Points on a hilly landscape, in no order, each with its height.
From any point a ball rolls to the lowest of the 2 points nearest to it. It stops when none of these is lower. Distance is the straight distance between rows; heights are no part of it.
q599: 120	158	106	160	133	113	144	86	149	127	111	139	125	101	134	90	135	118	111	101	139	129	114	122	150	137	109  h=4.48
q216: 124	93	101	142	152	167	163	130	131	121	130	111	125	159	134	138	154	77	126	140	129	101	119	139	143	124	120  h=5.82
q464: 134	107	133	142	148	150	123	117	121	116	118	131	154	131	167	156	131	110	121	136	124	107	117	134	131	142	129  h=7.98
q390: 127	136	122	148	133	138	146	99	147	125	107	139	112	111	134	108	134	107	124	104	125	121	116	131	138	152	121  h=5.96
q195: 136	102	147	83	143	142	164	150	137	117	157	142	149	158	102	137	135	110	139	116	134	117	165	148	142	137	174  h=7.29
q740: 118	169	132	144	135	91	90	126	141	164	117	132	155	99	132	122	143	142	152	97	114	116	108	104	130	120	107  h=8.13
q539: 137	148	143	141	136	109	107	112	127	128	118	135	146	108	145	126	115	144	135	116	116	120	127	116	129	143	130  h=5.76
q595: 125	151	138	131	144	103	91	150	131	162	116	126	144	99	126	129	135	134	148	97	106	119	123	109	103	132	98  h=7.66
q651: 150	153	141	119	102	108	95	138	112	145	142	106	131	145	133	131	90	160	141	150	132	138	134	102	126	82	130  h=6.12
q21: 100	156	144	142	133	98	104	124	141	150	114	143	164	106	153	142	162	136	125	110	130	121	102	124	128	127	87  h=8.49
q369: 136	112	120	123	112	142	141	132	134	139	124	126	83	148	106	131	112	133	133	150	125	124	128	116	124	122	139  h=6.20
q944: 107	118	118	105	103	140	134	118	139	162	138	117	76	155	114	132	108	145	147	164	157	172	107	112	144	95	145  h=5.94
q212: 132	148	137	130	107	119	138	105	130	115	126	139	115	113	109	101	96	139	141	113	133	147	138	140	132	155	166  h=5.07
q433: 110	90	96	128	99	134	158	133	138	155	140	121	65	180	114	131	134	101	155	157	131	156	131	116	133	120	156  h=4.95
q329: 135	112	136	139	134	139	138	107	124	102	117	139	139	122	158	142	127	114	116	133	127	118	131	139	130	156	148  h=7.39
q700: 129	78	102	119	128	160	158	151	125	153	140	117	118	190	112	152	126	110	138	166	116	111	133	125	132	116	150  h=8.09
q765: 137	146	122	140	99	120	151	87	131	114	134	131	98	118	108	90	106	121	138	117	143	155	135	139	144	135	149  h=4.21
q730: 103	150	128	145	136	114	131	101	143	120	115	155	156	91	141	103	145	140	96	89	138	138	117	139	136	152	104  h=3.25
q346: 133	155	107	149	131	122	116	121	141	130	118	113	122	119	133	122	136	137	111	139	126	109	108	115	137	120	94  h=5.01
q418: 111	124	150	136	153	129	124	117	129	114	118	156	159	104	175	137	138	119	115	110	122	126	111	136	132	163	147  h=8.08
q614: 142	129	148	110	125	100	99	147	117	154	116	117	121	128	117	126	98	149	145	121	110	128	143	98	92	110	124  h=6.65
q76: 138	143	118	149	102	120	133	86	113	101	150	111	123	134	150	113	118	120	115	168	164	155	125	137	158	101	137  h=2.85
q814: 143	151	121	139	114	118	121	113	132	119	128	118	119	121	123	116	116	146	115	139	132	123	131	125	134	124	111  h=3.77
q347: 130	107	95	162	122	147	133	106	119	120	121	99	127	151	166	132	119	117	125	165	129	113	114	121	136	127	116  h=5.83
q496: 127	99	86	139	133	151	160	139	141	132	125	121	76	147	107	115	148	88	129	137	119	114	126	124	131	123	129  h=3.51
q650: 139	136	140	133	136	116	97	140	116	125	122	107	152	118	143	153	131	144	125	131	117	118	137	126	105	125	101  h=7.10
q430: 136	119	116	134	124	144	148	110	141	116	118	132	101	127	115	116	129	114	125	124	125	122	135	135	132	146	133  h=7.02
q306: 128	112	111	135	155	166	146	139	132	134	120	125	120	138	131	138	149	92	120	138	121	99	103	131	145	130	104  h=6.56
q659: 118	102	87	132	102	127	146	132	131	147	134	110	59	160	120	110	115	113	148	162	126	142	120	102	139	112	152  h=4.23
q846: 115	128	125	139	146	153	136	125	139	140	111	145	122	127	141	136	160	94	118	124	130	107	86	130	147	132	88  h=7.32
q917: 133	126	144	125	153	133	99	153	119	142	119	122	154	115	140	158	141	121	135	121	113	108	124	122	110	127	95  h=7.50
q728: 134	109	136	103	160	157	143	150	130	118	132	132	150	133	114	142	140	107	129	115	127	101	136	144	142	135	125  h=8.35
q633: 125	104	89	148	116	132	162	123	138	116	130	116	64	143	111	102	147	89	136	124	128	131	133	136	133	124	126  h=4.82
q232: 141	101	136	105	155	157	144	158	136	147	125	134	129	152	114	147	123	105	145	118	104	91	132	115	136	126	149  h=7.87
q797: 135	178	126	151	125	93	130	101	136	118	130	134	169	96	132	91	131	157	111	107	142	137	130	127	155	114	129  h=3.01
q851: 132	116	116	156	124	133	139	93	123	97	124	116	126	132	161	132	123	113	113	153	141	127	128	131	136	136	132  h=6.61
q755: 92	147	159	135	149	110	109	146	123	147	116	162	164	98	139	122	163	125	134	90	128	136	105	139	126	153	94  h=5.97
q583: 115	111	144	91	101	144	131	118	135	133	145	144	103	147	96	158	129	146	130	133	158	171	139	151	121	128	142  h=5.71
q258: 127	112	148	103	106	139	133	121	123	111	147	147	119	136	105	147	125	138	129	136	143	154	146	157	115	143	156  h=5.35
q860: 148	167	125	124	112	106	111	145	132	151	126	113	111	127	105	113	100	159	128	132	122	122	124	100	125	89	119  h=5.61
q684: 101	106	89	107	98	129	141	130	133	173	142	107	65	166	125	112	112	128	150	169	143	173	101	94	152	93	158  h=6.23
q400: 137	117	121	114	125	133	123	153	124	152	115	128	92	146	104	136	108	148	129	144	115	110	124	103	109	109	126  h=6.85
q364: 145	160	141	144	125	93	98	112	121	130	132	127	165	105	151	114	111	149	140	119	123	124	136	111	138	122	148  h=4.97
q142: 148	155	130	147	107	111	128	94	112	102	142	124	144	124	154	113	108	136	116	154	150	142	128	131	153	109	149  h=3.62
q997: 132	152	114	149	115	112	148	83	137	108	121	138	124	102	122	79	116	123	118	101	139	142	127	135	146	144	135  h=2.82
q308: 154	163	144	138	108	99	108	107	114	119	144	131	160	115	143	116	103	149	131	144	137	140	135	123	150	102	160  h=4.30
q843: 137	86	131	110	125	156	147	143	122	140	134	125	125	177	111	163	120	120	139	155	126	122	146	134	124	123	151  h=7.84
q715: 140	140	106	126	136	136	109	165	127	152	117	115	101	127	112	139	123	142	118	140	110	100	111	102	110	106	105  h=6.68
q625: 121	121	140	128	143	145	144	120	133	100	123	159	141	108	135	115	140	115	116	96	126	128	133	154	129	166	142  h=6.78
q600: 135	140	132	123	107	125	125	110	120	99	136	129	123	119	121	119	119	146	109	139	144	140	139	145	125	135	122  h=4.74
q907: 124	103	134	131	153	165	148	122	129	119	120	139	151	134	159	151	145	90	127	123	126	106	117	138	144	142	140  h=8.47
q207: 114	108	122	111	102	140	148	125	140	155	130	127	72	163	96	135	120	135	139	156	141	155	127	119	130	111	145  h=5.57
q708: 126	164	140	132	129	89	98	131	121	106	134	118	168	94	138	116	139	156	114	107	127	143	147	136	103	129	113  h=5.45
q238: 131	107	156	90	135	136	135	161	116	112	140	141	138	126	92	130	132	137	127	109	131	137	161	154	110	136	130  h=6.80
q251: 126	136	151	118	160	120	103	165	119	152	116	131	146	96	119	128	139	124	149	93	111	127	134	121	100	139	109  h=7.17
q155: 131	132	120	138	98	133	129	99	113	106	142	105	120	144	141	137	111	134	121	175	155	144	125	142	140	118	131  h=1.94
q221: 129	133	150	103	123	122	118	154	114	107	139	131	135	109	99	120	131	153	117	103	128	147	157	151	96	134	103  h=6.45
q200: 128	132	142	129	126	130	136	119	130	101	125	151	130	103	119	107	112	141	129	104	125	138	140	152	121	171	152  h=5.90
q620: 140	102	152	95	152	140	139	164	130	150	117	138	127	141	103	136	114	125	148	110	104	112	146	117	115	129	151  h=7.70
q604: 132	110	118	136	115	149	135	115	112	106	133	108	126	149	133	151	123	129	116	166	138	127	132	148	122	126	119  h=2.98
q828: 119	115	150	117	142	124	121	137	110	80	140	149	155	103	134	123	137	140	102	116	130	139	144	161	105	152	137  h=4.24
q725: 129	115	69	136	116	134	129	141	128	153	129	107	73	144	131	102	107	121	134	163	112	118	106	91	137	113	136  h=3.33
q415: 122	75	90	128	111	155	144	138	119	150	138	100	103	185	128	142	116	120	146	183	117	129	119	123	125	120	140  h=8.34
q856: 132	146	92	142	133	137	114	149	134	137	121	107	112	131	126	137	142	143	112	151	120	101	103	112	125	112	88  h=5.92
q13: 138	94	130	101	133	152	166	143	137	134	147	132	138	180	106	154	134	103	140	140	125	117	157	137	140	127	170  h=7.57
q385: 112	163	124	150	133	96	130	94	146	115	124	150	171	90	155	101	140	152	95	102	148	141	124	129	145	133	118  h=1.14
q517: 99	176	135	144	125	81	98	123	152	152	119	127	174	98	140	130	163	148	136	98	126	127	111	109	136	107	97  h=8.45
q310: 109	130	141	140	145	120	134	118	131	92	123	161	152	93	161	113	132	128	101	106	124	138	119	143	124	167	156  h=7.53
q440: 133	100	157	84	137	135	150	159	125	127	143	147	136	147	92	141	129	128	140	113	129	131	165	147	121	136	164  h=7.07
q73: 109	121	158	126	157	150	135	130	130	126	121	162	163	118	171	145	148	93	125	107	125	116	104	137	143	155	134  h=8.59
q102: 127	151	135	125	123	111	112	134	123	97	138	126	148	106	118	112	139	163	100	102	128	139	144	144	108	134	87  h=5.98
q36: 116	119	145	93	105	138	121	131	128	146	134	120	100	153	97	162	118	158	130	148	154	165	129	134	112	105	124  h=5.89
q56: 139	149	141	133	122	95	88	130	110	115	138	101	164	117	155	149	124	148	124	134	125	130	146	119	105	113	121  h=6.81
q775: 125	91	93	154	136	159	148	120	125	123	122	104	115	158	148	136	134	93	130	160	122	110	117	130	137	128	119  h=5.03
q32: 144	182	125	149	130	91	119	116	141	139	124	121	160	101	118	101	125	158	132	104	125	124	124	115	148	111	124  h=4.12
q206: 117	136	146	127	143	102	98	143	111	90	137	131	163	93	149	126	144	145	105	115	130	142	145	145	92	142	122  h=4.93
q410: 153	188	117	138	121	95	114	137	137	151	132	115	138	116	98	99	114	159	130	116	121	123	123	105	138	87	121  h=4.99
q837: 110	146	129	143	139	125	121	122	143	140	109	148	139	113	143	133	158	124	114	116	130	113	95	126	139	135	83  h=8.00
q887: 127	106	81	143	126	145	143	138	135	144	121	118	69	140	126	115	128	102	137	149	111	108	114	101	132	124	136  h=0.75
q824: 127	113	126	99	158	159	167	136	150	114	144	135	148	139	117	128	149	85	132	101	131	97	137	141	159	136	146  h=8.69
q392: 138	118	154	106	146	123	114	160	119	157	109	133	123	120	106	130	110	134	149	107	105	121	146	111	95	132	133  h=7.18
q382: 132	120	144	121	160	150	120	143	123	134	121	133	146	121	134	149	142	111	132	120	121	100	115	133	132	139	108  h=7.93
q705: 108	136	164	123	166	123	107	158	117	139	123	145	164	94	139	123	154	117	144	89	121	133	123	140	112	153	111  h=6.60
q731: 119	96	92	138	100	128	161	128	137	128	140	116	58	162	108	119	146	94	151	140	132	149	139	130	134	122	146  h=5.50
q835: 146	124	129	136	134	133	105	123	131	139	114	131	124	126	142	135	111	130	141	125	108	106	122	108	129	139	131  h=6.79
q55: 145	148	154	107	107	98	94	142	113	149	132	102	129	132	122	132	92	153	143	130	125	148	147	101	97	95	124  h=6.35
q532: 126	92	106	144	128	158	154	105	114	98	132	114	136	155	140	142	137	105	108	158	141	121	133	155	127	131	121  h=3.89
q3: 138	149	147	115	108	107	109	125	112	106	142	118	135	116	124	137	112	155	121	137	142	147	143	141	112	119	125  h=5.27
q870: 120	112	146	109	110	130	124	121	112	81	149	149	135	116	118	135	128	138	110	129	139	152	141	168	116	149	155  h=4.90
q759: 95	141	147	132	147	129	131	126	136	131	113	167	157	99	147	120	156	123	112	90	132	133	107	145	136	160	101  h=4.98
q64: 141	105	128	125	141	153	131	140	133	142	116	130	115	142	125	142	118	118	142	129	105	99	128	116	128	132	134  h=7.23
q964: 133	128	142	107	101	131	119	132	118	120	134	120	111	137	105	151	112	153	128	147	142	149	138	140	117	119	124  h=5.63
q123: 144	153	139	126	118	89	85	142	113	136	135	91	147	125	140	135	114	150	139	131	118	131	149	105	99	99	114  h=6.58

Where does a ball stop that starts at each point below?
q232 => q155
q700 => q828
q740 => q385
q907 => q775
q21 => q775
q824 => q828

Call two points neighbours if one is among the 2 nearest of the other. Go from one point of each pair to the other, from neighbour to neighbour, staying as low as possible. Name the highest point that can't be avoided.
q775, q887 => q73
q828, q887 => q400
q828, q997 => q430
q155, q385 => q232
q828, q814 => q36
q207, q887 => q684
